Each row is a point on a tangle of strands that fork, close into loops and nearly touch. The rows are in no order.
In the rows, zero is written as 128.
Two points are linked if the straight distance between their rows is under 107. Some points are linked to none.
z_502: [150  98 128  98 152 149 115 157 148 160  81 160 127 149 107  94 143 117
  61 195 136 184 114 122 116 105 152]
z_624: [ 93 136 124 179  86 122  76 145 147 122 160 100 111 164 127 127  83 158
 104 134 128  97  89 143 126 125 159]
z_718: [164 187 126 127 146  73 114 141 133 103 147 117 168  89 136 114 166 104
 129  83 170 117 131 119  79 121  87]
z_582: [161 157 114  80 209 137  77 130  86 125 110 137 116 105 103 104 113 109
  89 138 112 136 145 142 136 116 150]
z_827: [107 140 108 110 147 160 112 132 119 120 175 122 111 130 118 164  83 159
 181  69 119 110 171 159 170 136 118]
z_148: [121 133  95  88 176 167 104 139 121 107 119 130 118 126 111 144 108 134
 158  86 113 129 160 145 175 143 104]
z_605: [ 89 131 125 131  81 103 131 112  87 186 103 114 117 160 151 169 125 152
 147 162 145 128 103 147  86 100 142]
z_428: [123 193 176  97 133  70 134 114  80 155 163  60 155 101 158 143 179 120
 159 119 130 108 133 150  95 142 136]
z_622: [131  98 122 148 102 141  98 174 179 111 106 143 124 146 111  83 122 113
  56 141 137 133  85 119 117 111 138]
z_578: [138 109 164 112  93 127 101  80 139 147 135 189 128 147  87 168 146 164
 155 159 146 168 141 102  83 131 150]
z_223: [118 150 131 128 121 106  94 121 118 126 119 117 142 129 147 139 141 140
 139 134 150 138 112 133 109 115 113]
z_611: [121 143 168 145  70  98  86  97 171 107 163 125 132 135 105 144 130 169
 135 126 163 131  90 111  77 109 164]
z_909: [ 99 107  85 116 130 175 120 155 154  87 167 123 112 155  93 154  50 155
 152  61 114 108 158 169 177 153 121]
z_505: [164 145 106  89 178 113 140 171 122 110  84 121 137  95 141  72 148  84
  90 110 114 140 126 139 132 129  81]
z_36: [ 68 134 119 167 101 131 160 142 141 117 174 102 121 135 153 161 110 151
 178  89 134  76 134 156 151 143  97]
z_861: [158 100 103 122 172 191 118 136 132  90 138 145 111 116 106 116  88 124
 108 137  80 135 155 145 206 163 147]
z_392: [103 127  61 115 180 186  84 143  74 122  92 120  88 177 103 136  96 145
 110 109  96 148 145 169 172 142 137]
z_557: [ 91 146 139 163  72  75  98 111 165 112 151  77 138 141 142 120 139 133
 117  85 148 105  74 107  83 111 122]
z_234: [122 129 114 127 182 141 125 152 121 123 136  61 116 107 148  98 105 107
 117 125  89 120 137 152 184 150 134]
z_907: [113 190 199 118 157  84 149 107  66 169 183  26 137  93 175 128 164 122
 164 108  91 100 128 157 132 168 156]
z_376: [130 158  89  91 150 107 109 167  95  93  58 134 146 101 117 110 162 117
 146  83 139 154 132 123 127 119  58]
z_994: [145 138 133  92 154 115  94 131 123 144 105 137 144 146 110 111 150 120
  92 167 129 155 131 127 112 108 152]
z_470: [196 147 157  77 210 101 168 115 103 149 136 129 124  85 149  90 146  59
  99 171  87 112 141 100 125 141 131]
z_894: [127 153 175  99 205 125 167  78  66 165 154  73 125  91 175 135 133  94
 156 157  76 106 144 148 149 177 168]
z_916: [105  66 106 145  91 144 180 153 150  96  65 170 164 138 115 130 154 125
 139  87 144 123 136 102 138 113  66]
z_255: [126  52 129 135 106 160 158 139 138 162 100 144 144 145 135 120 140 116
 107 175 134 148 115 120 140 113 133]
z_314: [121 153 175 172  81 114  94 103 160 129 207 111 107 142 108 163 113 183
 144 125 148 128 106 124  78 151 186]
z_409: [152 148 105  91 210 169  68 120  86 116 102 137 106 153  86 116 124 131
  77 158 111 165 135 160 153 137 167]
z_716: [186 103 131 122 143  99 176 134 147 174 122 146 137 110 136  77 167  83
  66 149 139 128 124  59 108 123 133]
z_766: [105 178 151 149 111  79 123 139 107 114 146  63 146 121 162 124 159 131
 160  69 129 106 115 148 113 137  84]
z_519: [131 161 169 165 105 121  93 120 129 132 223  99 118 132 123 123  92 168
 119 142 124 128 117 145 109 146 207]
z_245: [137 144 104 111 181 129 127 180 126 133 112  69 123 108 137  67 128  81
  85 127 110 124 124 151 148 134 117]
z_524: [149 166 106 103 167 123 142 138 106  82 127 134 151  73 129 121 137  97
 176  64 142 111 162 143 163 162  47]
z_878: [174 108 142  89 184 133 173 120 139 150 103 148 122  97 144  91 163  71
 102 187  96 137 138 101 133 126 117]
z_67: [191 147 142 131 129 138  98 154 164  73 180 162 128  92  87 106 100 135
  99 140 123 134 129 115 127 149 148]
z_677: [127 133 129 124  83 114 115  72 106 172 142 169 113 172 115 184 124 177
 161 166 144 160 129 131  73 122 152]
z_9: [158 134 116 124 129 101 142 179 124 136  61 130 146  96 147  67 164  84
  78 112 142 134 100 113  97 117  96]
z_192: [ 82 121 142 195  63 118 119 113 180 104 172 116 125 159 125 142 100 170
 111 111 121  84  96 125 131 127 145]
z_262: [126  87 120 105  89 121 124 126 144 126  38 183 151 160  96 155 155 150
 180 108 169 161 122  90  98  71 113]
z_555: [135 140  83  97 199 161  96 107  73 132 108 135 113 145  91 152 113 139
 141 112  96 140 161 162 174 142 136]
z_257: [130 150 152 120 130 101 166 108 102 134 118  99 145 102 144 111 187  99
 150 121 142 132 122 137 116 137  76]
z_752: [110 120 108 101  93 121  90 132 144 107  80 179 143 161  97 147 124 163
 169 100 151 150  93 106  97  91 121]
z_487: [ 95 137 119 151 130 129  89 153 142 131 145  86 107 151 116 117 106 131
  80 138  99 126 117 150 146 135 162]
z_682: [118  66 136 146 147 161 174 138 154 139 117 105 124 138 171 124 130  95
 102 179 116 129 124 128 166 140 127]
z_945: [133  52 158 126  83 141 189 109 123 170  69 166 146 134 141 157 156 119
 141 164 163 163 153  78 139  95 108]
z_635: [ 63 100 108 187  54 139 124 148 192 105 128 121 107 170 129 114  92 172
 107  89 122  84  93 124 135 120 118]
z_773: [144  72 143 124  72 113 163 117 128 160  17 175 150 144 125 145 155 131
 159 141 189 167 133  79 116  75 118]
z_11: [158 116 152 138 112 169 113 122 170  80 163 173 125 121  91 129  95 149
 139 156 115 142 152 115 127 160 159]
z_839: [175 122 168 100 146  88 148  90 120 146 122 152 147  81 146 141 190 110
 137 154 147 146 155 104  79 124 110]
z_953: [106  91  76 110 123 156 154 185 155  91  55 160 166 126 107 116 126 108
 151  73 129 133 133 104 156 107  68]
z_390: [100 104 123 129  97 100 167 137 103 158  51 131 142 143 156 133 148 143
 160 124 144 133 108 122 119  99 104]
z_793: [199 138 160 122 165  79 162 105 125 149 161 151 136  95 149 124 172  90
 113 141 160 119 135  75  73 123 111]
z_332: [131 103 144 129 159 182 154 130 130  96 172 117 114 105 150 149  81 126
 160 124  84 105 155 136 199 166 143]
z_989: [113 137 108 134  58 110 127  67  73 191 103 155 118 171 139 183 128 162
 163 192 164 133  96 133  65  96 169]
z_865: [163 182 152  90 149  71 150 129  91 114 118 133 171  91 137 119 195  94
 141  96 152 137 121 125  92 122  60]
z_704: [113 126 130 118 102 164 116 127 148 106 163 162 127 146  83 164  91 166
 166 128 117 137 137 142 131 156 144]
z_845: [146 163 163 177  76  86  83 104 201  97 171 101 141 135 119 105 138 133
 104  99 157 108  68 101  78 109 158]
z_983: [177 185 153 145 117  63 119 108 168 137 177 128 143 100 140 123 154 103
 118 103 172 106 106  81  52 111 136]
z_52: [152 109  97 121 199 180 115 167 125 108 117  93 103 111 126  90  82  91
  90 133  81 122 141 157 208 147 150]
z_807: [186 147 143 144 128  96 107 152 184  92 159 163 119 115 100 109 128 119
  82 128 147 133  99  86  92 130 149]
z_289: [ 76 112 126 156 113 149 187 108 115 152 203 105 100 117 166 184  89 143
 205 110 112  72 135 158 163 150 112]
z_71: [149 166 142  99 170 116 168 110  91  94 134 101 153  79 170 115 163  85
 167  85 109 117 156 167 178 171  53]
z_769: [ 73 146  71 135  76 152 126 135 140 123 154 133  92 162 117 157  56 181
 160  84 109  90 133 173 108 112 116]
z_696: [154 161 157 137 130 148  92 118 117 123 176 124 129 143 104 126 109 170
 128 159 116 158 127 136 118 149 186]
z_573: [122 129 140 183  84  97 128  99 163 107 153  96 158 106 136 134 165 136
 138  69 160  99 119 106 100 113 107]
z_860: [126 180 143  97 201 121 129  78  43 154 150  90 125 116 160 157 114 129
 144 158  80 114 141 145 154 146 172]
z_914: [110 133 124 138 104 144  69 149 176  90 131 167 119 142  89 122  98 153
 104 125 124 149 130 128 128 123 142]
z_296: [ 78 131  99 159  82 151 132 131  99 149 155 104  91 158 155 129  86 133
 121 150 112  73 127 189 128 119 129]
z_25: [121 143 165 158 110 101 164  86  98 169 202  98 124 121 168 182 124 143
 178 155 132 102 125 150 115 136 164]
z_798: [121  53 148 126 105 141 194 103 134 146 113 170 149 115 137 175 168 119
 167 135 148 141 161  97 138 129  85]
z_193: [196 149 178 103 191  74 180 116 115 166 148 146 136  89 148  83 192  67
 110 130 126  92 138  86 110 139 125]
z_713: [172  83 157 146  91 108 158  87 161 155 118 141 148 105 138 135 176  88
 100 149 163 158 143  68  90 103 129]
z_943: [185 143 127 145 138  93 133 148 174 146 155 154 125 108 120  91 157  79
  65 128 156 124 108  73  87 120 125]
z_123: [115 149  96 123 144 122  88 170 134  80 105 110 116 118 111  90 125 124
 105  77 131 127 118 143 154 126 101]
z_876: [108 170 138 117 145  94 157 124  93 117 136  92 155 103 170 131 158 117
 174  86 137 135 132 165 143 156  75]
z_65: [122  90 123 180  94 161 112 177 190  98 149 145 116 142  99  87  84 137
  55 153 122 125  99 128 128 145 152]
z_452: [172 142 150  87 211 118 128 129 113 127 143 144 121  81 127 113 118 104
  91 149 109 127 135 108 134 133 140]
z_397: [112 166 123 105 172 142 105  97  82 152 168 117 111 130 134 150 122 142
 162 154  98 137 152 150 147 132 171]
z_198: [132 129  70  99 198 174  78 145  86 133  62 119 102 149 102 104 120 115
  76 137 107 166 145 161 186 133 143]
z_233: [ 79  88 102 183   9 139 194 101 147 174  96 144 109 159 139 152  93 184
 143 122 132  76 111 135 108  87 122]
z_163: [161  66 123  97 171 169 154 134 139 137  81 159 130 115 142 111 156  80
  84 199 113 155 151 114 170 125 127]
z_961: [155 154 144 142 146 162  98 139 113 113 186 106 102 134 107  86  89 150
  80 162  94 152 117 134 126 153 224]
z_85: [128 146 123  74 208 159 107  93  66 139 117 137 125 144 122 149 131 140
 154 159 100 155 174 142 147 137 154]
z_917: [118 159 118 168 129 152  87 142 105 141 174  90  93 167 115 120  78 149
  79 161 104 129 110 162 119 152 203]
z_849: [121 113  93 115 118 122 128 174 120  81  44 158 162 130 126  94 145 100
 124  92 146 148 119 109 126 104  64]
z_207: [134 146 114 118 101 110  65 143 151  86  92 179 131 134  97 116 131 139
 125 104 159 146 118 104 122 103 125]
z_113: [108  54 145 180  73 133 169 132 156 158  94 129 130 150 141 135 121 128
 121 144 153 132 123 104 137 109 129]
z_574: [101  79 125 198  28 133 187  98 145 160  86 117 104 160 150 145 124 163
 118 140 164  98 104  98 134  87 128]
z_7: [116  99  89 105 162 185 144 135 114 141 103 154 116 175  99 133 110 130
 121 182 102 162 149 141 173 136 152]
z_437: [ 78  91 119 188  90 166 131 162 176 105 119 125 106 168 113 111  81 144
  81 134 117 113 104 138 169 130 138]
z_501: [121 119 110 132 124 118 116 179 155 119  90 115 137 127 139  76 146  91
  97 136 137 145 101 112 125 117 123]
z_767: [104 115 129 134 104 137 103 131 146 117 133 138 143 141 115 133 111 132
 146 148 136 139 129 124 144 129 127]
z_294: [159 122 140  83 148 112 115 103 127 142 109 180 147 109 117 135 161 120
 126 168 143 164 145 112  94  99 112]
z_727: [127  94 126 130 111 127 163 129 137 116  93 154 172 111 137 143 156 113
 144 105 149 146 145 111 129 118  89]
z_564: [101 116 157 176 102 130 184  81 120 182 209  94 109 105 179 185 115 155
 187 143 123  63 147 162 142 165 134]
z_932: [ 74 124  90 138 107 139 110 152 142  99 146 108  99 161 113 135  76 165
 143  67 122 104 133 143 140 124 108]
z_96: [149  91 100 101 178 163 116 171 132 139  57 153 130 129 120  93 130  94
  47 194 118 160 131 128 167 112 136]
z_870: [135 162 192 129 130  91 144  69 114 167 196 100 144 102 163 174 163 142
 185 139 155 124 142 129 104 141 141]
z_543: [ 92 155 120 130  91  92  87 134 105 155  88 108 123 164 138 141 131 157
 142 127 136 119  85 126  92  94 143]
z_984: [144  91 112 115 155 209 139 137 120 105 140 158  94 161 104 129  72 124
 114 177  72 148 148 140 173 167 161]
z_185: [125 100 152 126  90 132 118 111 165 111 157 185 132 133  87 174 123 161
 171 113 145 153 156 110 103 137 127]
z_647: [114 180 120 149 113  82 105 141 123  86 116 107 156  97 135 116 162 118
 141  65 145 118 125 132 104 131  73]
z_460: [ 74 112  86 148  51 142 156 121 137 153 116 150  91 158 136 151  79 175
 154 109 111  87 113 158 110  97 132]
z_649: [110  81 120 142 166 186 167 139 132 128 146 107 102 138 150 132  97 104
 124 159  88  98 145 145 195 156 137]
z_757: [115 174 160 120 113  83 110  94 118 151 155  95 149 109 147 153 164 136
 159 115 152 131 126 121  76 122 127]
z_617: [133 148  82  68 170 118 131 137  90  89 103 128 148  99 113 126 158 118
 187  52 135 144 163 150 142 130  51]

A fork is a point with three links, a tip a point with one. Leave the first point through the second and follow the links. Name the first fork or tip that comes.
z_487; z_624 -> z_7
z_773; z_945 -> z_876
z_148; z_827 -> z_332
z_622; z_65 -> z_573
z_953; z_916 -> z_767
z_255; z_113 -> z_555
z_193; z_793 -> z_470

A piece is all that can be reached along the links. How many separate loops has the piece of each point below (a circle has one, a figure eight two, a Y none), and how many tips (points with one link)?
z_470 -> loops 1, tips 2
z_67 -> loops 2, tips 3
z_52 -> loops 0, tips 2
